The views of a scene show one set of named points, each view turned or mirrored, shifted and resized as a whole, with a little noise and some points left out.
In the rows, 128 means zero.

Scene 1
View 1
Limi: [121 143 149 135 129 101 124 143 106 115 116 134 142 131 116 123 135 115
 154 156 105 163 119 111 128 125 110 139]
Gog: [116 159 143 108 155  82 133 157 100  90 145 147 132 110 106  96 120  85
 153 138 114 139 151  93 125 143 172 142]
visan: [129 156 150 116 147 146 132 173 110 155 100 146 156 104  88  92 153 109
 129 136  97 164  82  81 150 138 116 123]
Fuzab: [108 151 153 118 147 105 133 155  89 108 117 119 138 102 112 106 131 101
 145 140  96 155 139  88 134 131 123 142]
vedi: [131 155 143 123 139 114 130 160 112 126 122 153 150 119 101 104 141 103
 146 145 111 153 104 102 135 138 139 126]
navo: [102 121 147 124 106  82 108 131  92  87 130 113 145 107 129 128 116  92
 146 138 112 141 147 114 135 115 140 139]
Mar: [137 128 134 118 101 107 103 152 124 122 141 165 167 118 104 113 128  77
 138 134 138 129  89 124 139 135 183 115]
gifor: [135 131 138 123 107 113 106 153 121 130 131 159 166 119 105 113 135  84
 136 140 128 137  88 117 144 134 163 114]
lus: [124 159 137  97 147 106 129 174 112 114 142 165 146  97  91  84 126  76
 140 129 120 132 117  90 134 153 193 125]
varo: [150 166 133 113 144 119 129 171 132 135 131 184 155 128  87  92 144  92
 142 142 127 142  87 102 133 155 174 115]
sufad: [137 136 134 132 106  84 111 140 124 104 140 165 155 137 113 123 129  89
 154 147 135 135 108 129 123 134 164 125]
tivor: [143 152 133 139 120  77 122 138 127 102 139 171 146 156 117 125 133 104
 167 161 129 145 114 128 115 139 145 133]
foso: [112 123 145 136 103  67 107 119 102  83 137 123 143 133 137 142 116  97
 163 151 121 142 149 130 119 115 134 145]
riruk: [118 144 147 111 132 121 123 163 105 129 122 141 152 100  99  99 135  92
 132 134 110 148 108  93 146 135 148 125]
geb: [129 110 141 144  81  95  94 125 115 111 128 138 164 134 130 143 126  97
 149 147 129 144 102 139 135 115 137 124]
damor: [104 128 144 117 115  62 114 131  90  68 150 124 138 113 131 126 107  78
 155 139 122 129 164 118 123 123 170 145]
ror: [134 159 141 126 143 106 131 157 116 121 128 162 146 128 102 105 137 105
 152 148 114 152 108 103 127 142 138 131]
gefu: [ 99 128 158 119 127  92 118 139  81  91 126 103 137  98 125 124 121  95
 144 135 100 149 154 102 135 117 130 144]
View 2
riruk: [ 80 117 137 134 143 101 139 107 139 116 135 110 128 165 113 125 113 145
 144 136 106  83 104 131 128 121 146 149]
visan: [ 80 115 144 130 147  86 144  79 136 107 145 104 148 189 113 123  82 133
 148 114  93  62  98 114 108 112 175 144]
damor: [ 89 108 144 145 140 107 138 142 131 131 103 108  86 120 121 118 156 165
 136 146 127 113 119 159 151 150  75 166]
navo: [ 97 114 149 151 146 102 146 135 130 134 122  89  90 131 128 118 131 153
 125 130 110 109 124 140 141 141  89 166]
foso: [116  90 162 146 151  91 154 139 122 126 104  88  83 129 125 114 149 150
 127 115 125 117 111 135 137 146  77 171]
gefu: [ 86 121 149 153 142  90 138 117 129 134 121  93  99 136 134 113 117 161
 127 126 100  92 129 144 137 141  87 170]
ror: [ 92  93 152 125 149  91 145  98 130 102 110 114 130 166 104 110 127 143
 154 117 121  79  86 131 124 128 140 149]
vedi: [ 90 101 146 128 148  93 145 100 133 106 121 110 131 168 108 118 119 140
 147 120 114  81  91 127 122 123 146 150]
tivor: [115  68 165 121 155  89 158 120 121  98  95 108 110 151 102 114 160 140
 152 114 144 104  77 127 129 135 120 151]
sufad: [110  83 151 126 153 107 157 135 131 107 116 107 103 148 104 126 159 137
 150 131 144 110  89 127 136 130 130 149]
geb: [128  88 158 143 158 106 172 149 128 119 138  78  87 146 117 132 146 127
 131 116 131 124 106 105 130 129 125 157]
Fuzab: [ 76 119 150 141 142  83 133  96 129 124 115 106 120 154 124 108 105 157
 137 118  94  78 117 143 132 136 106 162]
varo: [ 85  93 139 111 145 108 143 105 138  90 119 128 141 173  91 121 140 136
 172 139 134  81  69 132 126 117 175 130]
gifor: [106  91 144 129 154 118 161 136 138 109 138 106 108 159 104 136 148 131
 150 138 137 107  89 118 131 120 156 141]
lus: [ 72 113 129 125 138 114 134 113 141 109 120 128 128 158 100 126 138 150
 160 155 127  82  90 150 136 127 145 144]
View 3
visan: [123 135 111  83 159 104 111 128 153 116 128 152 150  75  96 109 110 113
  93 141  95  93 145 105 125  99 144 141]
tivor: [137 136 141 118 155 112 136 144 134 148 118 150 173 116 127 115 133 130
 124 105 103  95 145 157 132 120 129 151]
geb: [142 140 133 102 124 125 131 137 113 156  93 138 172 122 106 113 121 131
 128  97 108  97 134 120 137 120 117 138]
Mar: [136 123 118 117 129 119 124 134 123 123 121 128 163 120 102 105 117 115
 136 117  93 100 130 137 120 109 109 138]
sufad: [139 129 132 119 139 114 135 139 126 140 115 140 169 121 117 111 128 124
 130 107 103 102 137 145 128 115 120 143]
Fuzab: [137 123 122  91 158  85 129 121 131 143 109 154 147  92 119 120 133 123
 103 131 131 112 142 112 124 108 157 139]
gifor: [135 128 119 108 132 116 122 134 129 126 119 135 163 111 100 107 115 116
 127 117  96  97 135 126 123 108 116 136]
damor: [151 112 129 118 137  86 146 124 103 156  95 141 156 131 133 121 145 129
 134 110 143 121 129 137 119 121 139 138]
riruk: [134 123 110  90 146  96 117 121 134 124 119 143 147  91 100 111 118 113
 107 137 110 106 139 108 119 101 140 137]
Limi: [135 142 134  93 154 104 131 133 134 152 104 158 162  96 116 118 129 130
 103 115 115  99 144 119 135 115 145 143]
Gog: [141 107 123 116 157  79 137 123 130 133 122 147 149 111 132 118 143 118
 118 131 129 119 137 147 111 109 149 143]
vedi: [132 128 122 100 154 103 124 132 141 130 125 151 158  97 111 112 123 118
 111 127 103  99 144 126 125 107 139 144]
lus: [136 109 113 116 147  92 126 124 133 115 131 136 151 107 115 111 126 110
 125 135 110 111 137 142 109 103 132 141]
gefu: [147 122 123  92 144  86 136 120 111 157  91 149 151 107 120 120 137 129
 110 120 142 117 134 106 125 115 151 134]
ror: [131 131 126 106 159 102 128 137 144 131 125 151 161  96 119 112 128 120
 109 124 103 100 146 137 123 109 138 146]
navo: [148 124 125  98 136  94 138 121 106 159  88 141 155 117 117 119 137 131
 122 113 135 113 130 115 126 118 140 133]
View 4
sufad: [134 123 108 111 115 130  97  97 157 105 106 101  87 118  93 192 126 161
 107 120 118 183 137  93 128 134 151 113]
tivor: [122 122 119  87 125 124  99  84 154 118 112 102  69 106  82 185 141 142
  93 133 113 189 138  83 143 156 154 105]
geb: [140 115  88 141  85 122  98  94 144 129 119  94 101 105  85 185 112 173
  95 128 125 139 113  85 150 126 167 137]
visan: [ 98 119 146 107  98 114 122  67 101 136 121 143  78  74 168 125 116 183
  81  82 164 198 168 170 139 146 181 148]
gifor: [127 125 115 127  96 131  98  97 142 104  97 114 100 102 122 182 105 176
 104  99 140 189 144 122 118 120 164 137]
Gog: [139 116 123  89 160 125 122  97 145 103 143 137  53 151 142 169 131 194
 105  89 122 210 173 135 130 137 134  85]
ror: [114 121 136  88 125 121 113  81 132 120 120 123  67 100 127 157 132 162
  90 106 133 202 161 123 140 152 161 113]
vedi: [113 117 129 100 118 121 112  81 123 123 122 127  72 100 137 154 123 175
  91 100 137 198 159 134 138 145 163 122]
damor: [174 105  82 121 150 122 114 110 159 118 162 115  63 174  99 189 126 202
 108 124  99 150 134  88 152 123 122  78]
foso: [155 106  85 117 127 119 113  94 149 142 156 100  68 143  77 179 131 178
  89 142 102 132 116  78 168 138 144  99]
lus: [135 123 121 104 136 133 111 100 145  94 120 133  77 132 146 175 119 191
 114  83 134 214 171 140 116 126 144 107]
Mar: [133 127 109 128  99 138  90 104 151  90  90 111 104 115 119 196 102 176
 116 101 134 198 144 112 110 115 158 132]
Limi: [121 107 118 103 120 114 116  74 122 146 143 116  64  99 114 145 132 171
  77 121 128 158 139 115 165 153 163 119]
gefu: [156  96  91 124 135 113 129  90 126 147 179 125  60 147 127 150 122 212
  91 112 119 136 136 122 167 131 143 101]
riruk: [127 116 120 117 115 124 115  89 122 120 131 133  80 112 151 153 113 197
 100  87 142 187 163 147 133 130 158 127]
navo: [161 101  84 133 124 119 120  98 139 138 163 116  74 146 111 165 119 202
  96 119 116 133 131 106 160 124 143 107]
varo: [106 133 146  90 123 130  97  88 142  89  87 122  83  96 137 172 126 156
 106  87 145 240 175 136 109 144 162 119]
View 5
damor: [111 134 121 121 115 132 126 126 134 147 110 130 130 124 128 154 117 156
 118 101  86 102 157 118 143 120 113 112]
lus: [116 161 121 140 127 107 125  94 106 147 152 121 156 114 144 153 113 149
 126 106 123  92 166 127 121 108 129  99]
gefu: [131 136 129 123 115 120 131 129 114 146 115 143 128 103 143 154 125 163
 104  96 110 128 162 115 145 124 131 123]
foso: [119 123 130 128 119 132 117 132 130 152 114 132 118 118 125 149 129 144
 130 100  89 129 146 119 139 138 118 130]
Fuzab: [129 147 127 134 119 104 125 112 103 142 130 142 135  95 148 149 131 156
 103 104 123 125 170 121 139 122 138 125]
Limi: [130 140 134 140 124 109 111 111 103 145 137 139 127 101 142 145 138 137
 124 102 117 137 159 126 129 138 138 134]
gifor: [125 151 135 143 136 122 125 106 102 163 163 114 144 119 141 161 119 137
 154  93 126 111 147 126 116 126 136 105]
vedi: [127 155 130 146 129 105 116  96  97 147 155 129 142 104 147 149 129 137
 129 102 130 122 164 128 121 125 139 118]
Gog: [112 156 115 134 120 106 119 100 116 136 128 134 145 109 138 145 119 150
 109 113 106  93 172 125 131 111 121 113]
ror: [121 153 126 147 127 102 107  92 101 142 154 131 138 105 142 142 130 131
 131 108 122 116 162 129 119 130 135 121]
tivor: [109 140 126 147 127 114  98 102 119 145 144 124 130 118 125 139 133 118
 147 111 100 117 149 131 117 139 118 126]
geb: [127 127 143 133 130 139 121 128 116 168 142 119 124 125 129 160 126 134
 157  88 109 134 137 122 124 144 129 120]
sufad: [114 141 131 145 133 128 113 103 120 158 156 112 140 129 126 151 121 126
 161 102 107 110 143 128 113 133 121 112]
varo: [115 166 123 155 134 100 109  77  97 147 176 115 154 111 144 146 122 130
 145 109 131  98 161 135 106 119 133 104]
Mar: [119 148 134 143 134 128 127 104 108 164 164 106 148 127 137 163 113 139
 159  93 121 102 146 124 112 123 126  98]
visan: [143 163 136 151 130  93 122  89  73 148 171 134 147  88 162 153 132 143
 123  98 156 130 168 127 120 125 159 120]
riruk: [131 157 130 139 127 108 129 103  96 153 152 129 146 103 152 159 121 152
 125  96 132 114 164 125 125 119 141 109]
View 6
vedi: [127 140 112 133 115  97 115 145 139 158 174 154 120  80  87 105  85 130
 112 110 117 154  51 147 101  97 133 130]
Mar: [146 143 118 152 117 118  78 164 131 189 141 123 131 109 113 119 108  80
 107  92 141 129  85 135  58 112 103 141]
navo: [166 207 126 140 100  79 116 156 165 155 162 152 134 107  92 160 132  84
  82 129 111 204 120 139 126  85 141 146]
sufad: [120 147 135 140 107 108  84 177 138 172 163 120 140  88 121 142 127 108
  94  77 122 174  87 135  65  97 126 146]
gifor: [145 141 106 148 118 102  88 167 131 177 158 135 128 107 105 113 105  98
 114 102 137 129  77 145  69 107 110 137]
foso: [147 200 142 138  96  81 102 178 169 147 182 136 149  97 105 180 154 107
  76 104 108 227 122 139 110  76 150 157]
geb: [163 171 107 154 115  90  80 193 154 167 197 128 150 119 108 161 160 105
 115  97 136 174 119 160  67  88 125 156]
visan: [141 134  74 140 133  78 125 132 135 153 194 177 103  87  66  71  55 153
 139 138 126 114  27 161 114  98 130 113]
gefu: [163 212 123 135  99  71 133 142 168 142 163 168 123  98  75 147 112  93
  78 149 102 205 107 138 148  76 147 137]
Gog: [111 163 156 124  95 100 132 132 146 154 114 151 118  67 102 122  76  93
  67 107  90 197  69 113 129  99 138 138]
Fuzab: [141 185 118 131 109  72 139 128 157 142 168 172 116  84  74 123  81 119
  89 140  98 190  70 139 146  83 152 128]
ror: [109 137 119 131 112  92 112 151 140 153 172 157 123  70  97 111  89 142
 106 102 112 168  49 146  99  95 138 133]
riruk: [151 159 107 139 114  93 120 133 139 162 155 161 113  97  86  98  76 107
 106 127 122 142  62 142 112 100 125 128]
Limi: [132 158 101 134 115  78 112 171 152 145 212 157 134  80  82 129 116 154
 117 109 116 180  69 160 103  81 146 138]
varo: [104 102 122 133 121 118 101 149 120 172 147 138 119  71 107  83  66 128
 110  82 124 127  30 133  73 115 119 126]
damor: [144 207 162 136  88  93 117 156 161 160 125 138 135  95 112 169 131  67
  57 109  96 229 122 115 123  89 140 153]
lus: [125 145 134 133 108 110 114 135 131 175 114 146 114  84 105 102  68  88
  89 108 112 145  59 123 101 116 120 128]

In a view up to two points have been moved. Name them for each view, in the order of its rows, or write none.
view 1: lus
view 2: gifor
view 3: riruk
view 4: Gog
view 5: sufad
view 6: Limi

Scene 2
View 1
Boran: [156  80 104 186  69 105 120 100 112  85  97 162 122 121 126  86 124 152
  98  76 134  81  93 182 128 175 166 139]
gugo: [145  87  66 168 125  90 137 126 122  99  79 149  94 123 137  87 103 157
 110  69 173  69 117 169  90 178 183 155]
Vafam: [146  79  80 167 115 106 123 112 107  78 114 162 103 121 133  87 136 149
 116  75 146  78  94 174 115 163 167 160]
Nipi: [159  88  76 175 110 148 147  86 140  68 109 122  96 117 110 103 121 158
  82  88 107  78 116 165 177 180 211 152]
soz: [148  75 124 186  32  89  74  94  68  90 119 208 163 136 111  85 152 149
 109 111 125 102  49 190 104 136 128 146]
Vov: [144  84  94 190  62  90 106 111 103 110  74 176 146 142 109 103 102 175
  86 124 143  97  94 172  90 153 169 152]
liv: [150  76  97 157 119 109 115  99  92  59 149 171  95 110 145  71 177 121
 137  48 134  70  65 186 138 160 142 158]
rupal: [130  88  84 167  80 109  80  99  70  85 127 199 160 150  95 108 148 168
 107 164 112 112  54 162  98 112 150 176]
beke: [148  85 110 195  39 106 102  90 103  93  88 173 152 137  96 105 113 169
  84 125 112 102  84 176 128 155 168 141]
Ravuf: [149  94  66 172 110 134 129  97 123  79 104 138 114 130 102 111 116 169
  85 118 113  88 108 156 146 162 202 163]
kamam: [146  86  99 186  55 110 100  98  95  90  97 177 151 139 100 101 122 168
  88 127 119 102  77 175 115 146 165 151]
dumub: [138  89  63 168 117  95 123 123 110  97  88 163 114 135 122 100 107 166
 105 106 158  81 107 166  85 157 177 169]
dileg: [162  80  77 168 140 122 166 111 147  72 100 116  61 103 148  80 118 140
 106  19 153  51 134 178 157 208 196 141]
vur: [159  86  88 185  92 146 140  84 143  66 108 123 101 112 106 101 119 160
  80  87  95  78 111 167 182 187 206 143]
gom: [150  81 101 188  62  84 115 110 108 104  75 172 134 131 120  94 105 163
  94  90 153  85  98 184 101 171 167 142]
Pabe: [149  83  80 168 109 116 126 101 114  75 114 155 107 124 121  92 133 151
 104  87 128  78  96 172 133 167 175 154]
View 2
soz: [118  61 120 162  83  94 124 172  36 150 163 123  82 176 135  95  54 119
 181 141 123 110 175 158 120 117 105 149]
kamam: [111  88 125 146  84  95 129 153  62 149 141 119 109 161 136 117  73 133
 184 135 107 113 152 155 111 101 117 150]
gugo: [ 84  88 163 195  95 100 140 161  87 111 114 130 179 163 105 136 107 204
 135 147  61 103 110 157  72  80 163 116]
Vafam: [ 89  96 140 177 109 101 151 157  89 114 135 139 132 153 113 133  97 174
 139 142  72 122 138 167  77  89 146 129]
Ravuf: [ 90 132 123 132  90  95 152 124 107 134 113 118 148 132 136 158 107 166
 170 126  75 129 120 158  87  76 148 142]
dumub: [ 83  85 153 177  84  96 122 162 100 127 118 124 156 163 107 141  93 192
 158 134  87 102 111 151  95  72 148 131]
Vov: [109  79 145 153  69 100 113 152  58 149 122 105 150 177 136 123  84 167
 191 140 110  96 119 148 109  89 136 139]
beke: [124  97 128 132  73  97 130 137  42 158 129 103 132 165 149 121  87 136
 201 138 107 116 143 156 105  97 125 147]
dileg: [ 82 124 151 181 129 107 193 130  87  88 109 146 180 136 122 137 134 188
 111 158  16 141 119 188  27  95 184 106]
Pabe: [ 90 117 124 155 112  96 168 139  91 120 134 136 122 137 130 137  94 151
 150 137  70 138 150 172  78  97 141 142]
rupal: [ 96  84 110 145  77  80 104 165 102 151 155 120  83 154 125 136  51 137
 188 110 135 106 152 149 141  79 100 171]
Boran: [110  95 138 158  95 105 155 145  50 130 129 128 141 162 136 113 100 150
 160 149  80 125 148 165  77 107 146 128]
vur: [103 145 118 123 104  99 181 104  78 131 111 123 157 123 154 146 127 149
 166 138  51 148 135 174  58  95 160 134]
View 3
beke: [133 128 112 140 146 141  96 124 137 103 138 147 109 124 123  91 131 142
 122 141 139 151 128 112 113 136 142 150]
rupal: [149 123  93 139 139 147 129 118 155 100 116 150 114 137 137  79 133 147
 115 139 150 135 114 122 118 143 154 127]
Nipi: [104 114 120 132 153 140  90 162 133 113 147 158 148 138  92  88 151 136
 133 138 126 137 127  79 121 149 141 141]
Vov: [134 134 108 136 139 155 107 121 121  91 147 146 117 117 117  89 125 137
 120 130 134 146 120 117 117 131 143 145]
Vafam: [123 128 113 120 133 150 111 141 117  97 135 173 143 128 114  79 140 142
 113 135 124 134 127  94 136 147 138 132]
Boran: [124 128 121 127 139 142  93 137 118 101 141 166 124 122 120  87 138 142
 115 139 126 145 136  99 130 141 133 146]
Pabe: [121 121 116 126 142 142 103 147 133 108 132 170 138 134 114  82 145 145
 119 140 128 137 129  91 129 150 140 134]
kamam: [136 128 108 137 141 145 107 125 135 100 135 150 113 126 127  86 132 141
 121 139 140 146 124 115 118 136 144 143]
gom: [129 135 114 128 136 151 100 126 110  92 148 156 121 115 120  89 128 139
 116 132 127 147 129 110 126 134 136 147]
gugo: [118 133 113 118 131 162 110 141  96  84 154 167 151 119 101  81 134 135
 115 124 115 134 123  97 135 141 137 134]
liv: [126 121 116 109 129 137 110 146 125 105 116 195 141 133 131  74 150 156
 104 146 123 133 141  85 148 158 131 121]
dumub: [127 132 105 125 134 163 117 135 112  86 144 157 143 124 108  80 130 136
 118 125 126 132 117 105 127 142 143 131]
vur: [105 116 123 136 153 136  82 162 134 115 146 158 140 138  94  90 150 138
 132 140 128 142 131  81 119 149 141 146]
soz: [148 132 107 130 132 137 109 112 136 101 117 164  98 122 153  84 129 154
 108 147 141 151 134 120 127 140 137 141]
dileg: [ 98 122 131 110 141 148  87 168  99 100 153 182 164 126  87  85 149 137
 119 132 106 135 138  69 140 152 129 136]
Ravuf: [114 117 110 135 149 148 103 149 138 106 144 150 142 137  97  85 141 137
 130 132 133 135 119  95 115 147 148 134]
View 4
Ravuf: [120 138 138 131 157 154 144 132 148  97 160 134 130 141 152 123 110 130
 115 133 125 144 121 127 146 144  90 129]
soz: [122 139 159 161 154 136 116 146 154 126 122 111 154 130 158  99 103 147
  99 124 176 141 134 137 141 150 122 119]
rupal: [110 134 161 155 161 145 131 138 139 122 148 120 138 125 162  94  86 130
  92 124 169 139 128 139 154 164  99 109]
Nipi: [117 140 131 127 154 150 142 131 157  86 163 141 132 151 145 130 125 137
 124 132 115 138 119 120 144 134  95 144]
beke: [124 137 160 151 160 144 113 143 154 115 131 121 138 138 158 109 116 132
 110 133 141 150 138 135 142 143 105 129]
Vov: [138 136 157 149 161 155 128 139 144 118 128 116 140 125 158 119 107 129
 108 146 141 154 135 133 134 141  99 117]
dileg: [137 146 110 123 139 152 165 128 166  80 154 138 150 142 133 154 125 158
 129 144 117 138 102 111 126 121 111 140]
gugo: [153 142 131 140 146 161 160 133 152 104 129 119 155 121 142 146 104 146
 113 157 137 151 112 126 119 129 103 116]
Boran: [130 142 140 145 151 145 132 140 159 107 134 124 150 138 147 124 118 147
 115 135 142 144 123 126 134 135 113 132]
gom: [143 140 148 149 153 154 131 140 154 114 123 116 148 130 151 126 112 140
 111 148 140 151 130 131 128 134 109 121]
kamam: [124 136 157 150 159 147 122 142 149 119 135 119 140 132 160 110 108 132
 106 132 148 146 134 134 142 147 104 122]
vur: [116 140 134 130 154 146 133 135 159  88 158 140 133 152 145 127 130 139
 126 128 113 140 121 120 144 134 101 147]
liv: [117 146 121 144 138 134 156 134 165  97 150 128 165 136 140 123 103 168
 109 122 168 125 102 121 137 142 127 129]
Vafam: [129 142 132 140 146 151 154 134 155 101 148 125 151 130 145 129 102 150
 113 137 147 138 111 125 135 139 109 123]
View 5
kamam: [186  95 149 150 125 117 133 107 116 138 128  95 101 138  99 128  98 148
 125  95 194 174 127 126 110  87 127 164]
rupal: [194  90 148 149 128 110 127 124 124 155 140 103 116 127 118 147  95 169
 108  76 182 128 121 118 140  43 147 162]
Nipi: [167 131  94 180  60 118 131 109 117 156 140  53  94 164  59 122 112  74
 157  95 167 199 120  99 131 139 133 172]
vur: [181 127  90 179  67 121 130 106 111 153 133  58  92 166  61 117 110  72
 156  97 178 205 113 105 122 142 128 172]
gom: [144 109 166 157 117 113 145 106 113 140 133  90  84 145  99 116  86 137
 135 106 189 206 155 126  93 112 113 153]
gugo: [ 82 130 161 188  92 108 146 116 125 161 155  71  75 160  93 121  86 121
 148 101 153 199 169 107 113 130 125 144]
dileg: [100 166 125 199  37 111 153 123  94 166 151  47  65 175  63 108  99  54
 163  96 164 225 154  90 117 160 123 137]
liv: [154 167 152 183  43 100 160 154  55 161 155  86  82 148  95 117  92  99
 114  58 190 170 151  93 133  79 143 112]
beke: [202  93 144 142 124 116 131  99 115 135 126  94 100 141  94 123  98 137
 130 101 201 188 121 132 102  97 122 170]
Ravuf: [160 113 109 175  89 114 128 105 135 158 144  61  99 156  76 132 106 107
 150  95 161 177 118 104 138 119 138 174]
soz: [185 110 187 143 117 102 152 128  77 140 137 120  94 127 124 121  82 164
 100  79 215 164 149 129 105  53 130 131]
Boran: [162 126 150 162  90 111 146 111  91 143 135  84  85 150  90 111  94 113
 133  97 195 200 141 118 104 115 120 146]
Pabe: [168 133 128 177  69 112 141 130  95 154 144  75  92 151  84 121 100 101
 137  81 179 179 132 102 131 100 138 147]
dumub: [107 119 158 173 111 108 138 116 139 162 154  77  91 153 103 134  87 141
 140  98 154 176 155 107 121 107 131 152]

In a view up to two points have been moved. Name them for each view, in the order of its rows, or write none.
view 1: Pabe
view 2: kamam
view 3: none
view 4: gugo
view 5: soz
